A landscape with many valleys, sampled at points; each row gives a point and its height.
From any point a ball rolls to the lowest of the 2 points nearest to it. It stops when none of these is lower. Distance is the straight distance between rows; heights are no part of it.
K372 (h 3.40): [178  92 115 149 117 101 127 109 113  93 105 147  91 143 160 139 144  63
 122 145 134  97 112 181]
K560 (h 3.46): [134 120 133 122 118 147  99 140 112 157 147 166 103 153 119 133 119 131
 169 123 129 157  60 150]
K992 (h 4.76): [ 59 161 129  62 199 146 144 147 131 157 154 121 127 174 133 118 143  71
 104 135 117 163 160 139]
K900 (h 3.11): [109  99 101 132 196 195 141  98 160 135 120  61  72 144 173 150 127 119
 112 161 106 179 142 172]
K414 (h 5.81): [109 140 140 122  82 103 145 162 105  85 128 151 131 149  89 142 103 116
 161 147 133 103 142 141]
K151 (h 6.24): [ 88 124  89 183 112 106 113 124 172  93 172  85 152  93 122 137 116 119
 119 145  67  90 201 167]
K598 (h 3.62): [ 85  89 144  86 149  82 151 114 120  87  82 120 123 134  81 106 105  97
 141 116 162 135 146 133]
K576 (h 1.84): [143 171 164  92 108 149  99  96 115 153 110 143 129 127 119 122 114 144
 114 111 158  81 115 100]
K355 (h 5.34): [157 152 130 121 119 135 192 154 116  74 106 140  96 158 151 126 104  98
 144 114 139  89 149 106]
K943 (h 5.08): [ 66 135 123  80 187 156 139 155 150 152 137 103 115 166 150 148 115  82
  89 157  88 173 184 180]
K912 (h 4.38): [ 58 150 147  58 169 106 148 156 120 144 145 133 123 166 112  86 109  93
 132 107 133 160 145 128]
K563 (h 4.35): [116 147 150  43 185 167 185 129 143 141 139 135  86 157 161  97 146  93
 139  99 134 128  72 100]
K942 (h 3.69): [124 129 102  61 129 139 177 146 108 119 110 162  95 136 158 114 165  73
 111 117 177 117 102  77]
K481 (h 3.74): [173 139  74 122 180 189 113  80 115 100 143 118 117 127 136 116 149  96
 146 132 134 121  92 123]
K312 (h 3.34): [111 122 110 122 199 196 133 131 154 160 133  68  91 142 191 174 135 122
 132 206 131 143 160 144]
K454 (h 2.33): [175 119 112 132  95 136 151 143  84  77  87 160 126 121 122 139 174 137
 137 141 152 128 106  79]
K89 (h 4.29): [118 101 114 117 186 100  99 134 132 152 138 111 113 113 131 114 137 112
 141 137 125 128 155 133]
K146 (h 2.01): [141 126 109 157 130  92 110 107 124 151 118 136 151 133  97  97 114 139
 116  76 147 155 141 133]
K432 (h 2.13): [169 120 154 131  52 115 140 170  97 110  67 136 128 113 163 169 166 207
  88 174 101 119  98 112]
K968 (h 2.74): [202 116 133 145  89 126 140 119 113  92 102 186  97 155 171 129 144 102
 124 144 122 107  91 139]
K550 (h 3.10): [127  46 135 186 113  89 132 131 148 148 149 150 163 132  99 131 137 138
 167 115 113 152 119 147]
K879 (h 3.78): [118 101 114 241 122 103 131 114 165 138 190  92 187 119  87 118  92 139
 156 134 121 138 134 124]
K838 (h 0.62): [122 178 117 173 143 145  94  92 138 135 156 108 189 141 112 112  84 128
 117 130  94 138 194 118]
K90 (h 4.06): [122 176 159  98 144 137 125 145 144 188 137 139 135 164 118 100  96 142
 146  92 131 148 121 139]
K192 (h 3.42): [114  92 109 194 136 122 137 143 157 158 164 118 170 151 107 130  98 137
 165 103 104 167 137 133]
K846 (h 4.10): [119 131 149 244  99  97 113  97 157 111 196 110 213  60 103 124 128 144
 154 141 108 110 139 130]
K286 (h 0.44): [154 160 114 133 143 156 103 107 109 122 115 101 132 112 141 155 133  86
 129 142 156 100 159 129]
K861 (h 2.77): [ 52 136  69 133 147 117  85 117 143 164 151  81 114 119 119 146  94 102
  88 154 147 145 171 155]
K376 (h 3.13): [ 96 139  95 141 136  91  60  80 123 145 149  95 101 114 132 122  84 103
 100 140 137 106 140 155]
K571 (h 4.65): [142 134 141  45 123 169 150 138 131 131  75 143 105 137 174 118 165 168
  92 169 158 154  17  85]
K745 (h 6.79): [107 102 131  93 141 125 164 141 142 157 118 127 127 134 130 134 127  89
 121  59 138 127 155 117]
K182 (h 4.54): [140 121 138 110 102 105  89 115  87 123  78 148 122  98 104 110 180 194
 107 155 160 130 100  74]
K626 (h 4.37): [154 155 120 109 136 146  96 105  91 126 111 145 136 100  89  98 179 166
 151 126 164 124 104  75]
K914 (h 3.09): [143 146 122 138 176 160 156 123 110 136 127 115  97 153 145 106 121 127
 174 120 167 125 108 100]
K392 (h 1.38): [182 142 134 101  70 158 123 144  93 133  89 176  98 137 183 130 163 169
  63 164 128 127  59  72]
K198 (h 4.32): [147 184 157 128 114 132 122 164 117 171 146 147 129 156 147 153 102 134
 155 127 139 117 138 133]
K204 (h 4.01): [ 78 144 121  72 155 107 131 130 103  91 115 144 123 152  87  86 113  88
 125 116 137 145 143 132]
K532 (h 2.86): [129 129 165 117  77 128 143 161 133 109  98 131 143 113 106 126 104 247
 127 128 111 127  90  96]
K986 (h 4.51): [136 129 101  66 176 164 201 164 139 142 135 155 129 142 166 136 169  69
 136 157 175 122  91  80]
K135 (h 6.04): [137 150 139 149  45  82 107 156 108  90 135 171 160  79 113 149 159 131
 142 137 100  89 158 151]
K681 (h 4.11): [164 169  98 104 164 183  88 100  99 139 151 142 121 117 122 100 179 127
 142 134 149  98 101  92]
K250 (h 4.16): [156 106  76 151 161 200 135 105 112 137 164 111 108 141 145 150 159  85
 166 121 126 148  97 121]
K701 (h 6.39): [104 113 102 127 125 129 115 120 160 118 157  98 130 117 126 124 102 110
 112 102  91  77 184 136]
K174 (h 4.71): [141 132 140  46 105 137 110 117  98 147  76 156 104 120 134 106 170 159
  94 145 174 134  69  89]
K431 (h 3.83): [128  91 128 168 111  83 122 120 132 106 100 120  94 138 152 152 120  83
 137 129 125  89 149 206]
K439 (h 4.97): [ 86 141  97 124 187 165 118  94 152 203 163  90 128 164 135  96 143 121
  93 101  98 216 142 145]
K536 (h 4.52): [173 144 161 170 102 149 107 141 125 139 163 130 155  83 135 174 142 152
 182 128 117 105 124 139]
K505 (h 3.71): [111 130 135 176 107  67  86  97 156 104 134  98 144  92  87 125  94 134
 128 137 142  79 137 168]
K342 (h 2.72): [122 137  88 119 138 140  91 107 125 127 118 114 121 132 102 152 118  82
 123 106 142 156 116 188]
K857 (h 2.47): [162 135 129 153 145 108 117 105  95 118 115 133  95 145 128  98 120 140
 132 108 141 122 126 118]
K442 (h 1.57): [ 65 116  79  94 186 129 125 139 121 165 144  96 102 117 134 157 158  64
  72 126 145 189 149 188]
K351 (h 4.93): [127 139 129 128 135 147 191 141 132  97 115 111 108 173 157 139  82  70
 140  98 114  97 170 154]
K637 (h 3.67): [136 146 157  94 185 161 170 129 136 165 117 127 114 167 128  88 121 123
 165  84 150 153  93 119]
K78 (h 1.89): [198 165 148 155 111 135 146 123  78  63  80 151 144 118 125 136 154 141
 161 161 170 109 117 101]
K551 (h 2.26): [116 135 152 171 170 135  87  82 120 150 144  89 124 145 156 148 107 119
 130 179 105 124 179 125]
K631 (h 6.13): [118 130 103 173  94  99 106 145 132  99 173 128 168  79 114 161 149 111
 152 132  78  82 180 143]
K337 (h 2.45): [161  77 153 146  63  93 130 164 123  96  98 162 126 126 140 140 163 179
 141 145  96 109  96 128]
K864 (h 1.90): [137 135  76 210 122  94 103  84 159  98 146 118 176 116  80  76 101 136
 116 102 108 130 152 173]
K25 (h 1.32): [171 154 126 174 112 137 147 112  87  72  96 119 148 125 132 160 135  96
 163 145 147  96 154 145]
K241 (h 2.87): [117 153 131 144 179 181 116 118 150 138 137  67 125 118 172 171 130 121
 134 192 108 127 203 128]
K889 (h 2.08): [138 117 159 151  41  87 121 128 141 139 105 163 172 131 104 116 106 158
  94  94 132 114 137  94]
K562 (h 2.37): [166 163 174 161  85 104 138 128  80  95 150 161 151  70 109 121 166 214
 142 141 115 103 125  74]
K830 (h 6.58): [122 123 130  94 120 130 130 118 161 153 139 108 113 132 143 116 105  88
  94  59 108  88 172 120]
K890 (h 2.12): [176 142 171 165  49 131 145 126  78 122 122 160 144  84 147 141 169 223
 109 134 107 111 103  59]
K820 (h 3.30): [125  98 167  73 136 102 138 143 152  94  70 130 126 114  88 117 111 147
 147 111 148 107 136 137]
K400 (h 2.03): [203 149 137 111 109 131 119 130 102 129  96 188  88 149 184 111 150 126
  97 156 143 118  77 108]
K224 (h 3.06): [130  97 175 111  89  98 144 124 162  82  84 130 144 112  88 105  97 216
 130 112 120 100 116 124]
K810 (h 4.53): [154 175 129 179 126 129 106 158 118 168 169 125 157 125 140 158 126 134
 169 132 106 128 146 148]
K272 (h 1.46): [132 161 158 201 160 134  85  90 128 160 177 100 175 126 130 109  97 158
 145 157  98 133 183 106]
K953 (h 1.53): [113 101 136 136  93  90 137 144 121 138 102 156 156 146  99 117 116 133
 117  99 149 168 135 115]
K602 (h 2.80): [144  67 162 150 100  94 133 179 151 142 141 162 157 109 117 141 154 156
 160 122  98 122 132 126]
K728 (h 3.88): [114  87 137 171 126  75  90 122 157 118 152 113 144  59  99 148 118 148
 152 151 144  93 119 155]
K823 (h 3.44): [ 86 121 126 178 124  80  66  82 158 142 143  91 150 116 109 116  64 116
  90 158 133 103 159 156]
K35 (h 1.86): [186 153 155 136  58 130 125 156  87 150  91 163 121 114 165 150 163 211
  84 136 116 114 109  73]
K651 (h 4.47): [119 109 124 111 163 167 176 128 150 119 139  92  97 142 150 158 101  76
 142 114 109 114 140 164]
K537 (h 1.25): [127 171 127  98 128 138  94  87 114 119 105 117 136 115 102 122 107 116
 122 115 156  88 166 119]
K150 (h 2.00): [121 114 134 102 112 126 141 149 131 133  99 149 149 129  87 112 142 177
 142  88 155 168  97 103]
K200 (h 2.65): [131 153 149 117  81 136 133 176 115 118 158 160 141 102 100 119 140 214
 144 118 105 116 115  73]
K55 (h 4.07): [128 112 135 128 146  91  93 137 131 125 130 124 136  76 102 117 145 149
 165 138 148  92 133 105]
K99 (h 2.78): [116 121 150  53  77 143 153 158 117 133  62 128 104 139 143 122 124 212
  63 119  95 155  68  98]
K445 (h 5.16): [146 129 114  46 194 151 210 127 172 116 141 150 104 139 186 109 161  53
 123 128 162 125  66 102]
K475 (h 2.14): [ 71  64 102 166 138 112 130  88 156 125 144  76 118 148 130 144  97  92
 117 146 104 145 157 175]
K491 (h 3.91): [144 134 136 103 124 162 151 151 106 141 151 179  79 161 151 117 129 153
 154 144 134 142  35  96]
K785 (h 4.64): [135 130  91 135 182 194 108 105 125 172 163 110 122 160 146 123 149 109
 127 107  97 174 142 126]
K167 (h 2.42): [129 138 160  67  99 152 166 144 129 133  79 138 111 150 116 105 134 191
 107  85 145 166  67 109]
K166 (h 2.32): [138 153 184 114  96 112 105 124 145 139 120 165 160 116 100 106  90 166
 119 109 130  98 142  84]
K88 (h 2.27): [ 75 125  47 111 131 121 111 127 103 131 141 104 102 120 110 146 135  72
 102 116 150 159 144 166]
K921 (h 1.44): [133 141 106 177 121 116  89 105 180 132 148 114 199 131 100 101  95 119
  84 106  94 143 171 158]
K246 (h 2.92): [126  99  99  92 118 133 136 136  88 115 107 157 122 123 115 137 176  99
 124 116 175 131 114 100]
K933 (h 4.33): [149 133 138  90 110 159 187 162 134 114 100 153  84 150 175 128 119 163
 125 153 165 143  34  92]
K408 (h 4.12): [134  87 132 137 143 115 142 142 157 120 132  97 100 122 143 165  99  94
 153 127 116  86 150 196]
K994 (h 1.50): [ 56  62 111 150 168 123 130 114 182 153 149  86 140 150 125 154 105 112
  74 160  97 208 173 191]
K315 (h 0.86): [ 67 100  96 124 183  87 118 134 158 169 142  97 120 120 130 130 125  87
  70 113 114 205 152 196]
K362 (h 6.98): [ 83  74 147  90 164  94 144 142 164 177 149 137 143 139 128 120 131  70
  98  85 110 159 165 128]
K368 (h 4.31): [147 147 167 207 106 106  98 112 116 120 172 130 192  55 117 145 141 143
 166 136 117 128 139 141]
K438 (h 5.96): [111 154 154 146  51 106 135 179 112  85 152 154 153  88  97 166 131 147
 164 144 117  85 132 119]
K677 (h 2.64): [ 87  94  98 164 181 128 143  91 141 111 130  62  78 170 148 124 101 117
 120 136  91 191 148 183]
K383 (h 5.60): [134 152 137 106  94 130 175 159 100  62 114 160 100 158 120 109 108 146
 151 130 130  97 107 102]
K687 (h 3.12): [147 128 110  88 148 163 112 140 132 143 139 143 110 135 117 137 140 103
 146 104 139 144  78 164]

For each start below, name the point where the ball stops.
K204 -> K35
K55 -> K315
K986 -> K286
K90 -> K953
K879 -> K35
K445 -> K953
K151 -> K392
K491 -> K315
K651 -> K392

Call two points neighbours if one is among the 2 nearest of the other. Go from one point of each pair to the other, from neighbour to neighbour, staying as low as possible. Name the highest point that can't be avoided.
K286 and K392 -> K532
K953 and K286 -> K166
K838 and K315 -> K312
K315 and K481 -> K174
